A landscape with many valleys, sampled at points; each row gives a point and its height.
A ball rolls from a point to the lowest of its 2 nearest points, and stops where none of them is lower. Distance is the straight distance between rows; heights are no part of it.
k6: [ 22  -8   2  43  12  14   2  28  15 -42 -18  26   7  31 -46  18 -14  31
 -13 -20   1  57  15 -24 -21   0  -7   4  18 -10  -4 -17]  height 705
k992: [ 30 -59 -18 -33 -25 -25  -4 -52 -55  43 -26  -1  17   4  13  15   9 -29
  -4 -27 -11   8  14 -44 -16  18 -13  43   8 -28  53 -37]  height 173
k47: [-13  17   2  29 -19 -15  -4   3  20  -1   0  33  -5  14  21  -8 -25   1
  25 -22  10  31   6  -8  46   3  36   2  11 -17 -27 -27]  height 448
k444: [ -4  38  -5   3 -16  15  27  -3  19  -7   1  20  -4   1  19  -8 -15  -3
   3  -7   1 -11 -22  18  39   9  26  -5   8  -2 -31  -6]  height 538
k554: [-22   9  -4  21 -21  28  31  15  14 -23   6 -13 -33 -12 -21  14 -21  -3
  -1  -2   6 -26 -17  29 -16  -8  -7 -18   3  22 -14  25]  height 879
k399: [ -9 -44  15  20 -23  16 -24  11  12 -24 -12   8  10   3 -15  45   5  14
   4 -67  30  31  22 -25   0  13 -12 -33  19 -30 -10 -14]  height 356
k575: [  3  39  10  19  20  35  22  22  33 -45  14 -10 -18 -26 -18   8  -4  11
 -16  26 -17 -22 -25  39 -15  -7  -5 -27   8  25 -12  21]  height 868
k533: [-33 -34   8 -17 -43  24   0   1   5  15   2 -11   2 -11  28  48   1 -15
  -6 -56  32 -28  -5   2   0  -3  -3 -30  12 -23  11   4]  height 383
k673: [-16  41  -3   6 -34  35  28   8  20 -12   4   9 -24  -7  10  -1 -27 -11
   7   1  -4 -27 -32  37  31  11  23 -23   5   2 -40  11]  height 561
k801: [-19   5 -26 -16 -56   0  35 -17 -20  38  -1  16 -12   3  26   1 -29 -18
   9 -12  -2 -32 -24   9  24  14  12  15 -14 -17   0  -9]  height 482
k337: [ 20  -1  23  46  29  19 -26  44  42 -70 -26  47  23  23 -39  26  -8  24
  -8 -26 -15  62  12  -6 -17  12   2 -14  29 -24  -9 -12]  height 736
k719: [ 23   7  17  48  30  22  -7  41  31 -61 -10  33  21  11 -49  28   4  37
 -26 -23 -16  57   8 -13 -32   5 -17 -12  21 -20   3  -9]  height 719
k330: [-14   5  -1  -4 -18 -25  -8 -17 -16  38  11   4   8   4  52 -15  13 -14
  20 -19  21  -1  11 -14  44   1  26  15 -14 -22 -14 -29]  height 320
k689: [ -1  16  24   3  19  24  -7   5  30 -36  15 -15   6 -30   8  18  36  11
 -11 -26  11 -10  -9  14  -1   2  -7 -38  21   4 -14   6]  height 474
k483: [  0  18  23  33  12  20  -4  29  48 -60 -11  31   1  -2 -21  22 -13  10
   2 -27  -8  27  -7   9  -3   9   7 -26  26   4 -17   5]  height 459
k865: [ 32 -67 -14  -9  -6 -21 -21 -14 -52  38  -4 -37   3  18 -25 -12  31   7
 -13   0  19  42  30 -41 -35   8 -22  24  -5 -10  30 -12]  height 322
k915: [ 20 -11 -22  -9  10 -15  30 -18 -28   6  -8 -11  -5   4 -31 -17  -1  19
 -18  31  -4   2   4 -23 -31  -7 -27  33  -7  27  27   2]  height 189
k882: [ 13 -27  -6  -4  -7  11  10 -19  -1   2 -10  -1  19  -5  16  37  34  17
 -18 -55  10   5   8 -30   2   6 -13  -9  14 -18  19 -28]  height 132
k225: [-15 -20  22  24 -13  19 -28  14  26 -46 -16  24   7  -6 -14  39 -14  14
  22 -63  14  31  13  -9   7  15  -2 -35  27 -20 -24  -8]  height 394
k521: [  4  -5 -10  28 -11   1  25   4   2 -17 -11  12 -12  18 -28   8 -19  19
  -3 -17   6  29   7 -19 -10  -4  -6   8   6   9   1 -10]  height 253
k871: [-10  42  11  22 -16  30  11  25  41 -35  -1  22 -17  -8   1  -2 -32  -9
  11   2 -10  -3 -26  37  27   9  26 -22  17  14 -37  14]  height 585
k919: [  9  27  -5 -11  23 -13   9 -12   8   6   7   2  12  10  20 -24  18  10
  -2  20   6  -1   0  -7  22 -13  15  13   0  14 -13 -13]  height 301
k961: [ 13  29 -33 -47   6 -25  12 -22 -44  42   6  -2   4   6   8 -49  -9 -16
   8  74 -22 -58 -10  10  12   1  -8  32 -41  13  -6   9]  height 254
k4: [  8  28  37  16  33  24  -9  20  46 -59  13  -5   8 -38 -11  19  32  19
 -16 -13 -11   6  -8  23 -17   6 -16 -42  22   9  -7  10]  height 491
k542: [ -2  50   2 -11  51  29  -8  12  17   4  18 -32 -19  -3   5 -25   7   6
   0  86 -14 -35 -22  51  14 -18  18 -27 -13  27 -41  21]  height 344
k510: [ 26 -21 -24 -59  44 -33  -4 -42 -54  33  -7 -15  13  -6 -22 -31  12   7
  -1  59 -23 -30  14 -27 -28   0 -30  38 -19  22  42   9]  height 144
k940: [ 16 -19  17  14  48   1 -28  16   4  -4  10 -31   4  14 -34 -17  36  45
 -20  26  20  47  31 -22 -21 -19 -14 -15   7  15   2   7]  height 659
k83: [-26  -3  31  52 -14  -8 -34  32  26 -27   4  21 -21  12  -7 -14 -31 -10
  32 -13  14  45  20   0  19  -9  25 -15  17   6 -37   8]  height 493
k247: [ -3  23 -15 -48  45   7  -8  -8 -17  46  15 -35   0   2  24 -19  37   2
  14  51  -2 -56  -5  24   8 -12  -2 -14 -38   7 -20  14]  height 282
k107: [  0 -83  -1   4 -51  12 -16   5 -22  29 -19 -10   6  16 -16  54   0   0
 -11 -64  29  30  23 -37 -28  12 -21 -14   8 -44  35 -20]  height 393
k745: [ -6   2 -25 -50  -6 -35 -10 -18 -53  66  13 -18  -1  -3  20 -35   2 -40
  23  41 -12 -50  -2  10   1  -1  -4  37 -53  -7  16  15]  height 121
k671: [-18   8 -29 -23 -61 -27  17 -18 -55  65   7  17  -9  -5  31 -26 -30 -46
  17  17 -13 -40 -20  16  26  17   5  44 -43 -31  14  -2]  height 233
k837: [ 28 -31 -19 -63  36 -41 -18 -46 -57  43  -9 -17  28  -5   0 -22  33  -8
   7  30 -18 -27  18 -33 -20   7 -20  38 -19   8  41   2]  height 160
k645: [-27  -7  10  22 -17  -9  -9   8   0   8  18 -16 -23   4   6 -11   0  -7
  14  -3  30  11  16   2   8 -10  12  -5  -4   6 -21  11]  height 408
k439: [-21   1  -7   2 -16 -13   7  -5 -17  32  18 -22 -18   3  14 -18   1 -12
  13  12  19 -12   4   9   4  -7   9  12 -20   9  -7  10]  height 359
k583: [ -7  -2  23  29  19  10 -21  24  22 -36   8 -12 -15   0 -25  -1   5  11
   1   1  18  27  16   5 -14 -15  -1 -21  17  24 -18  22]  height 630
k288: [ -2 -28 -22 -14 -27  18  24 -32   4  15 -22  17  10   0  19  61 -13  20
  -3 -68  -2  -8 -12 -26  17  17  -2 -11  12 -30  20 -36]  height 180
k243: [  8  31 -20  11  -7  -9  37 -10  11 -12  -9  34   3  22   2 -18 -28  12
  -6   9  -9   8 -13  -5  26  -4  16  16  10  11  -6 -17]  height 365
k936: [ -2  38  22  -6  16  22 -18  10  31 -10  19 -13  -9 -13  26 -17  23 -10
  12  19  11 -14 -11  34  27  -4  25 -27   9  10 -44  13]  height 213
k598: [-12 -10 -14  10 -18 -46   1 -13 -35  35   8  -3 -17  11   3 -37 -19  -9
  18  24   8  26  21 -18   5  -3   3  44 -25   3  11  -5]  height 409
k382: [  7  -1   6  -1  52  -7  -6   0   1   1   7 -30  -2  12 -22 -21  25  40
 -13  44   8  23  20 -14 -15 -23 -11  -1  -3  24   5   9]  height 667
k335: [  5 -35 -10  18 -19 -36  -2  -9 -36  30   1  -8 -17  24 -17 -20 -12   3
  12   3  19  51  28 -34  -8   0  -1  34 -10  -2   8 -16]  height 366
k567: [ 13  29 -14  18   1  26  57  -3  26 -36 -11  33  10  -9 -20  30 -12  34
 -23 -27 -29  -6 -28  -4  -6   8 -15 -10  11  -4  14 -17]  height 532
k9: [-33 -29   7 -14 -42  28  -1  -2  14   1  -6   9   0 -13  25  57 -17   1
   5 -73  21 -15  -7  -2  14   7   1 -34  20 -29  -1  -6]  height 357
k723: [ 20  49   8   4  50  -3  15  22  43 -40  -1  13   6  17  -6 -26  -7  27
 -41  50 -30   7 -14  20   8 -26  17   3  21  28   6   7]  height 571
k353: [-24 -11  25 -16 -21  23 -19   3  16  -9   9 -13   6 -24  39  23  23 -11
   2 -47  35 -20   1  12  20   4   7 -42  20 -16 -20   1]  height 155
k881: [ 10  27   5  32  15  28  37  10  29 -53   1  19  16 -24 -34  41   6  38
 -30 -36 -33   4 -18  -9 -26  12 -29 -22   9 -15  17 -10]  height 522
k685: [-13  19 -24  -6 -36  10  37 -16   0  17  -4  20  -3   3  23   2 -24  -2
   7 -20   1 -23 -24   9  33  13  17   2  -2 -13 -13 -12]  height 510
k655: [  2  33  16  41  17  31  30  23  34 -65   9   8   4 -36 -42  33   0  31
 -29 -17 -33  -2 -20   7 -42   3 -29 -28   8  -2  13   8]  height 516
k787: [-16  23   4  10  -1 -33 -15  -5  -5  28  20   0   2   8  38 -37  10  -6
  19  11  18  11  16  -7  42 -10  29  16 -15  -4 -23 -15]  height 370
k943: [  3  29 -31 -30 -17  -2  30 -13 -32  35   8  -7  -9   5  13 -30 -11 -18
   1  48 -10 -55 -21  24  10   2  -1  23 -33   9 -12  14]  height 240
k666: [ -8  -8 -21 -34 -32  -3  22 -28 -25  43  -1  -3   6  -1  39   4  -1 -24
   1 -17   5 -39 -17  -4  12   8   3  20 -18 -15  13  -8]  height 452
k763: [-19 -19 -10 -26 -26 -43 -13 -16 -49  68  14 -18   3  -1  39 -18   5 -42
  21   3   8 -14   6  -7   9   1   9  38 -40 -22  25  -4]  height 229
k657: [ 21  35 -18  12   9   2  40  -8  28 -27 -18  46  18  19   0   4 -16  23
 -15 -10 -23   9 -22  -6  24   4  15   5  25  -2  -1 -31]  height 406
k327: [  8  41  38  41  41  26   3  35  46 -75  19  -1   3 -36 -44  22   4  28
 -32  13 -40  12 -12  18 -49  -3 -29 -37  11   7  10  19]  height 507
k123: [  4  18  53  42  38  23 -33  51  58 -91   5   8  -7 -38 -38  17 -10   2
  -7  16 -34  17  -5  41 -46  -3 -25 -46  22  26  -7  33]  height 853
k398: [ 10 -19 -15   2 -10  20  29 -21   4  -9 -16  16  15 -11   5  50  13  29
 -19 -59  -8  -4  -9 -28  -2  13 -18  -7  15 -24  22 -30]  height 153
k817: [ 18 -40 -21  10 -24  -2  18 -13 -24   7 -21  10  -3  20 -27  25  -9  17
  -5 -38   9  34  13 -38 -19  15 -20  15   5 -18  22 -27]  height 309
k93: [ 29 -20 -27 -35  20 -34  11 -38 -48  14 -10 -10   1  -2 -32 -29   0  10
 -13  51 -17  -7   9 -32 -33   2 -34  48  -9  24  40   5]  height 164
k593: [-14  -6 -16 -44 -26 -45 -18 -14 -62  77  14  -7   3  -4  37 -32  -1 -56
  24  28 -13 -36   0  10  10   3   5  45 -55 -25  28   6]  height 171
k124: [ 13  33  14 -16  28  24   4  -3  25 -20  13  -7  18 -25  32   5  49   9
 -13 -13   4 -21 -16  17  21   2   9 -22  15   2 -18  -5]  height 455
k711: [ 12 -53  -7 -19  -8 -10  -4 -22 -27  35  -8 -29  13   4   9  16  42  -4
 -17 -28  17   4  18 -35 -22   3 -17   9  -3 -10  38 -10]  height 411
k920: [ 11 -18  27  52  18  26 -47  49  41 -72 -36  55  28  22 -49  34 -26  21
  18 -35 -12  67  16   0 -21  20  -3 -17  28 -34 -22  -7]  height 765
k636: [ -3 -68   9  10 -32  19 -22   4  -3  -1 -16  -4  13   7  -7  54  15  13
 -11 -71  33  24  23 -34 -10  12 -18 -31  19 -42  11 -22]  height 379
k441: [-12  18 -13  23 -13 -44   7  -2 -20  27  15  12 -14  17   7 -51 -31  -3
  13  44  -1  20  15  -6  26 -12  13  40 -21  15  -7  -5]  height 457
k605: [ -9 -15  36  46   7  22 -31  42  32 -69  -8  12  -7  -4 -52  15 -16   3
  12 -20   4  36  14   9 -29  -6 -16 -32  19  12 -27  26]  height 836
k331: [ -1   2  40  46  19  29 -21  44  40 -82  -1  15   0 -22 -53  22  -8   9
  -2 -14 -14  26   4  19 -38   1 -27 -37  21  10 -15  25]  height 845
k23: [ -4  -4 -26  -3 -36   2  25 -30   9  14 -22  35   3  12  15  38 -32  20
  16 -49  -5   1 -14 -18  35  17  14  -4  10 -28  -2 -39]  height 225
k192: [-13  27   9  29  28 -20 -13  28  26  -4  12  -2 -21  35 -12 -53 -38  10
 -13  77 -16  27  14   7  19 -41  30  17  -3  41 -11  17]  height 489
k603: [-11  17   6 -25  -2   6  -8  -8   1  22  15 -12  12  -6  60  -3  34 -14
   7 -14  22 -29  -4   6  39   2  23  -8  -7 -14 -29  -7]  height 217
k729: [  1  17  29  38  32  10 -18  41  46 -56  -1   5 -10   5 -30  -4  -6   8
  -9  17  -5  38   7  17 -12 -15   8 -16  22  28 -17  21]  height 610
k242: [ 19  12 -38 -22 -22  -6  51 -36 -22  14 -13  24   3   0   5  -7 -17  -2
  -9   5 -13 -36 -25  -7   7  12  -7  27  -4   6  14 -15]  height 377
k232: [-19  27   4  24 -14 -21  -3   2   6  14  16  21  -5   8  37 -28 -10  -7
  22  -2  11  17   6   0  51  -5  35  11  -3 -10 -28 -21]  height 410
k77: [  0  -3  -4 -31  54 -15 -10 -19 -15  32  11 -36  12   6   6 -25  46  24
   4  36  12 -12  18 -11  -5 -17  -3  -4 -16  19   2   7]  height 230
k361: [-22 -41   1 -19 -35  11  10  -5 -10  33  -2 -23  -1  -5  18  39  11 -21
 -12 -38  30 -18  -4  -7 -22  -3 -13 -13   1 -12  30  11]  height 404
k75: [-27  -7 -14   7 -47   5   8 -13  13  12  -9  27  -7   5  22  29 -43  11
  25 -53   7   1 -11  -8  41  14  20 -14   5 -32 -13 -23]  height 276
k996: [  1  11 -29 -67 -23 -20  -4 -12 -62  72   4  -9  -2   1  15 -25  -8 -61
  15  54 -26 -74 -26  27  -3   4  -8  34 -60 -19  16  26]  height 165
k97: [ 13  34  19  24  46   9   3  30  44 -48   1   4  -2   7 -24  -5  -2  27
 -28  32 -20  20  -3  14 -10 -22   7  -9  19  28   5  15]  height 590
k522: [ 21 -20 -16 -47  30 -33 -12 -36 -42  43  -3 -19  27   4  18 -24  41  -3
   6  20  -2 -20  18 -32  -3   0 -10  28 -20   8  24  -8]  height 177
k36: [-25   3 -15  -5 -34 -19   8  -8 -32  50  15 -10 -19   1  27 -21  -9 -30
  17  14  10 -27  -3  15  13  -2   7  22 -31  -7   1   6]  height 308
k400: [  7 -39 -13 -49 -15  -6   9 -34 -31  51 -11 -15  28  -4  39  23  34 -27
 -13 -26   3 -35  -4 -20 -14   0 -11  18  -8 -11  49  -6]  height 423
k572: [ -1 -32 -16 -52 -34 -49 -16 -41 -68  63  -8   2  18  -6  30 -13 -12 -69
  19  -1 -22 -25  -4 -16  -2  10   5  58 -23 -34  59  -7]  height 108
k265: [  0 -32  -8  27 -17   3   8   8  -5  -6 -13   2  -9  15 -28  23  -8  18
  -1 -33  21  37  15 -28 -20   4 -14   1   4  -9   4 -12]  height 286
k267: [ -3  34   9   9  48   7  -1  16  29 -15  14 -20 -16   7 -15 -30 -10  20
 -14  70 -12   1  -2  27   3 -29  15  -8   3  41 -12  19]  height 407
k150: [-35  -8  20  48 -22  -8 -22  22   9  -8  17   0 -31   9 -10 -14 -23 -10
  26  -9  25  32  21   1  11 -11  15  -7   2   8 -31  13]  height 453
k839: [ -8 -12  11  -5  -7  19  -2  -8  15 -11   0  -4  11 -15  19  32  27   5
  -6 -54  24  -2   4  -8   9   6  -1 -26  17 -15  -3 -10]  height 83
k445: [ 12  32  52  23  38  24 -35  49  65 -75   5   8 -14 -39 -13   8  -7  -8
  -4  26 -31   7 -16  58 -25   6  -6 -48  24  38 -19  29]  height 858
k141: [ 14 -20 -31   3 -24  -5  41 -30 -14   6 -27  23  -2  10 -15  22 -24  19
  -4 -30  -6  11  -5 -29  -7  14 -15  20   6  -9  23 -29]  height 328
k514: [-12  25  -2  29   4 -25   1  12   6   9  14   5 -16  25   4 -47 -31   3
   5  53  -3  21  12   1  26 -23  22  23  -8  28 -19   5]  height 501
k703: [-30   5 -23   9 -56 -37  12  -6 -45  58  15  14 -20  -6  30 -34 -34 -32
  24  19  -4 -15  -5  16  34  12   9  40 -43 -21   8  -4]  height 311
k632: [ -6  37   6 -12  11   9  -6   1   8  13  18 -11   0  -4  40 -22  28 -11
  11  14  13 -22  -7  21  35  -4  26  -8  -6   2 -39   4]  height 158
k168: [ 27  24 -39 -38  -9 -13  43 -35 -33  16  -9  21  13  -1  10 -25  -9  -7
 -11  32 -19 -56 -25  -2  10  10 -10  34 -12  17   7  -6]  height 399
k960: [-22  -2   0 -14 -24  -1  -2 -11  -6  30  10  -6   3  -3  45   6  14 -17
  10 -31  28 -15   1  -4  27   1  18  -4  -3 -19 -13 -12]  height 269
k88: [ 14 -58 -12 -20  -9 -41 -17 -25 -57  46 -10 -31   1  10  -8 -18  14 -14
   3   5  10  28  26 -36 -27   7  -9  42 -11 -10  37  -8]  height 306
k508: [ 10 -35   0 -14  11  -1  -7 -18 -13  20   2 -35  19  -4  12  17  57  12
 -16 -24  24  -2  18 -30 -14  -3 -14 -10   2  -5  23  -2]  height 419
k712: [ -2  44  -8 -32  48  25  -2   2  -3  23  19 -39  -9  -1  17 -20  26   5
   9  73  -6 -51 -16  44  16 -14  12 -22 -28   9 -40  20]  height 312
k101: [ 15 -11 -21   8  -4  -8  31 -10 -14  -2 -11   1 -10  13 -29  -3  -8  16
 -13   2   2  20   0 -24 -22  -3 -16  27   3  14  15  -8]  height 218
k132: [  4  18 -32 -47 -34  -2  28 -15 -44  53   0  -6  -6   3  20 -18 -10 -41
  -1  35 -15 -73 -34  25   1   7  -5  27 -43  -8   2  19]  height 202
k841: [-24   7  21  33 -22   0 -25  19  33 -26  -1  30 -12   3   8   5 -30  -5
  32 -33  11  32  10   5  33   8  29 -20  22 -10 -39  -8]  height 490
k849: [  1   4  -1  -9  27 -15  -3 -11  -5  16  14 -24   4  10  13 -21  31  13
   5  17  17   0  15  -8   7 -14   6   6  -9  14  -7   0]  height 263
k427: [ 20  -6   1  33  22  -1  -5  27   9 -25 -12  12  -5  37 -41 -10  -8  36
 -23  12   3  58  20 -21 -18 -17  -3  18   6  12  -2  -9]  height 689
k737: [  8 -29  40  51  13  29 -56  57  25 -77 -19  31  22  13 -56  17 -10  14
   8 -28   6  66  27  -2 -32  10 -19 -28  27 -21 -29   7]  height 799
k506: [  3  41  24  24  11  26  -2  35  63 -65 -12  36  -1 -13 -10  10 -24  -6
   4  -9 -21  12 -20  38   9  15  19 -25  29  15 -27  11]  height 492
k100: [ -8 -44 -13 -16 -24 -39  -8 -22 -50  54  -1 -29 -10   6   1 -17  -1 -30
  10   6  13  12  15 -17 -23   5  -4  37 -21  -9  37   5]  height 283
k982: [ 20 -13 -28 -64  12 -48 -16 -44 -63  44  -5  -7  18  -7   3 -32   3 -35
  18  39 -24 -47   8 -20 -11  11 -14  50 -25   6  36   7]  height 183
k539: [  6  18  -1  10   5  10  20  -5  30 -25 -12  26  10   3   3  20  -1  18
  -4 -35   1  14 -10  -8  21   8  12 -10  22  -4  -8 -22]  height 439
k317: [  8   3 -15 -51  47 -30 -17 -26 -32  50   8 -21  21   6  23 -35  36   6
  17  36  -5 -32  19 -16   9  -9  -2  18 -34   9   5   0]  height 200
k750: [-14 -37  12  25 -20  13 -15  15   3 -18  -2  -8 -10   0 -26  29   6   7
   4 -45  33  24  22 -13 -20  -1 -14 -25  10  -6  -9   9]  height 321
k137: [ 14  52  29  19  19  26  -1  41  61 -57  -5  25 -12  -6  -2  -8 -22 -11
 -10  28 -30   1 -28  53  12   8  27 -25  27  27 -24  21]  height 517
k490: [  8 -55 -10 -44 -29 -43 -19 -47 -62  56 -19  -5  22  -2  32   0   2 -55
  12 -17 -12  -6  10 -37  -5  12   5  51 -11 -33  58 -24]  height 147
k458: [ -9  17  -4  23   7  23  26  14  15 -25  13 -27 -31 -15 -31   7 -12   8
  -9  27   2 -23 -15  30 -25 -16 -13 -18  -2  34  -7  28]  height 873
k8: [-10  21  31   4   0  36 -19  21  37 -45  12   0 -16 -33   8  11   5 -15
   9 -16   9 -10 -13  43   8   5   5 -43  25  15 -40  20]  height 267
k681: [-17 -44 -10 -35 -29 -47 -14 -23 -59  67   1 -33  -4  -2   1 -16 -10 -57
  19  16  -1  -4   3  -4 -31  -1  -4  49 -29 -16  59  18]  height 249
k816: [-17   5  38  -6 -11  29 -27  12  32 -40   4   0  -5 -34  23  17  12 -14
  13 -42  22  -8  -6  28  18   9   5 -48  28  -4 -36   8]  height 221
k628: [-11 -25 -14 -43 -33   4  19 -20 -31  54  -4 -14   7  -5  36  23   6 -35
 -10 -21   8 -44 -22   1 -13   1  -5  19 -15 -16  38   3]  height 435
k381: [ 20 -68  -9   2 -24   1 -10  -5 -29  25 -13 -19  11  12  -7  29  31   5
 -20 -45  26  31  25 -40 -26  13 -23  -2   5 -27  31 -22]  height 403
k366: [  8  13   7 -23  30  17   1 -14  10   3  11 -23  22 -19  34   9  59  12
 -12 -16   9 -25  -3   0  13  -3   2 -19   3   1  -3  -5]  height 440
k185: [ -2   2  18  25   1  11 -12  12  34 -40 -13  20   6   2  -8  24  -3  13
  10 -43  11  36   7  -9   8   8   9 -23  25  -9 -21 -10]  height 426
k309: [ 27 -54 -14  11 -12 -19 -10  -3 -42  24  -9 -14  -9  27 -33 -10   1  11
  -7  -7  18  60  33 -40 -30   6 -16  30  -5  -8  15 -22]  height 338
k416: [-26  15 -16  35 -38  22  33  18  18 -19  -2  13 -32   2 -24   6 -56  -4
  13   0  -5 -14 -18  22   4  -2  10  -9   0  18 -25  20]  height 888
k71: [ -9  36  16  19  46  -4 -14  32  36 -16  11 -10 -20  26 -10 -43 -28  10
 -15  82 -21  13   3  24  13 -37  30  -4   5  45 -14  21]  height 445
k316: [ 20  14 -38 -63   3 -43  -7 -37 -63  41  -1  13  13  -7   3 -46 -17 -36
  16  63 -33 -66  -6  -6   4  16 -11  50 -37  10  14   9]  height 216
k298: [  3  47  -2 -10  55  13   4   8  21  -5  14 -20  -5   5  -1 -31   4  17
 -13  79 -15 -24 -14  34  11 -26  11 -10  -6  34 -18  15]  height 376
k562: [ 24   1   3  12  44 -10  -1  11   5 -13  -4  -6   1  28 -36 -23   6  46
 -33  42  -1  44  19 -25 -20 -29 -11  18   3  24  12  -6]  height 677
k793: [  9  -7 -38 -15 -37  -3  50 -40 -17  17 -21  26   1   4   3  16 -31   7
   2 -26 -13 -18 -22 -15   8  20  -5  20   4  -9  22 -23]  height 350
k641: [  0 -14   5 -16  21  10  -1 -11   0  14  12 -36  15 -15  16  15  58  14
 -14 -14  19 -20   8  -5 -10  -9 -16 -17   0   3  12   6]  height 428
k171: [ 25 -58 -12 -39  -1  -9  -8 -34 -37  44 -14 -26  33  -1  22  16  52 -14
 -20 -19  -5 -16  14 -35 -25   2 -23  16  -4 -11  57  -9]  height 417
k884: [ -3  35  31  12  12  26 -22  27  42 -37  15  -5 -20 -20  10 -13  -1 -18
  10  21  -3  -3 -13  47  15  -1  20 -34  20  27 -46  24]  height 264
k300: [ -9  10 -18  15 -18  -7  31  -4   2   2   0   9 -15  12  -7  -9 -23   2
   5   0   7   6  -4  -2   9  -2   8  15  -4  13  -6  -4]  height 310
k561: [  4  -6  27  25  48   2 -32  27  26 -24  10 -22  -8  13 -33 -13  19  30
  -9  30  15  45  27  -4 -16 -26   0 -17  11  27 -10  16]  height 647
k166: [ -5 -14 -25 -49 -51 -38   7 -33 -63  63  -5  19   9  -8  29 -16 -26 -65
  17   9 -23 -39 -18  -1  10  19   5  55 -30 -32  41  -7]  height 159
k879: [-24 -14  -1  -3 -37  21   4  -9  24  -7 -15  25  -1  -8  12  56 -32  14
  18 -71   9  -3 -10  -6  30  16  11 -29  18 -31 -10 -15]  height 325
k948: [ -8  -1  -5 -37  38  -1 -12 -12 -12  40  17 -46   9  -4  25  -7  50   3
   6  22  17 -41   5  11  -2 -14  -1 -13 -22   7  -3  14]  height 256
k864: [  9  42  32  20  33  36 -10  32  49 -62  14 -11 -17 -42 -13  12   0  -1
  -8  29 -23 -12 -27  58 -20   0  -4 -42  19  29 -21  24]  height 863
k13: [ -9 -34  42  52   1  21 -56  50  20 -68 -12  17   0  13 -56   8 -17   0
  22 -27  12  57  29   3 -24  -3 -15 -32  21   0 -39  18]  height 821
k830: [  5  32  29  24  43  25   0  19  39 -54  25 -21   0 -45 -24  20  27  27
 -24  11 -20  -4 -10  22 -37  -6 -26 -44  10  12   3  19]  height 500
k434: [ 17  57  14  18  35   8  11  37  61 -50  -6  23  -1  16  -3 -18 -20   6
 -34  43 -39   5 -23  44  12  -8  32  -7  25  26  -4  14]  height 545

Two balls start at each pair of points below. Name the first point that both come to, or write -.
k141, k567 => k521
k9, k444 => -
k337, k841 => -
k458, k300 => -

Where does a ball stop that starts at each point below?
k539 => k510
k655 => k711
k533 => k839
k554 => k399
k192 => k77
k940 => k399
k871 => k399
k605 => k399
k242 => k510
k750 => k510
k685 => k711
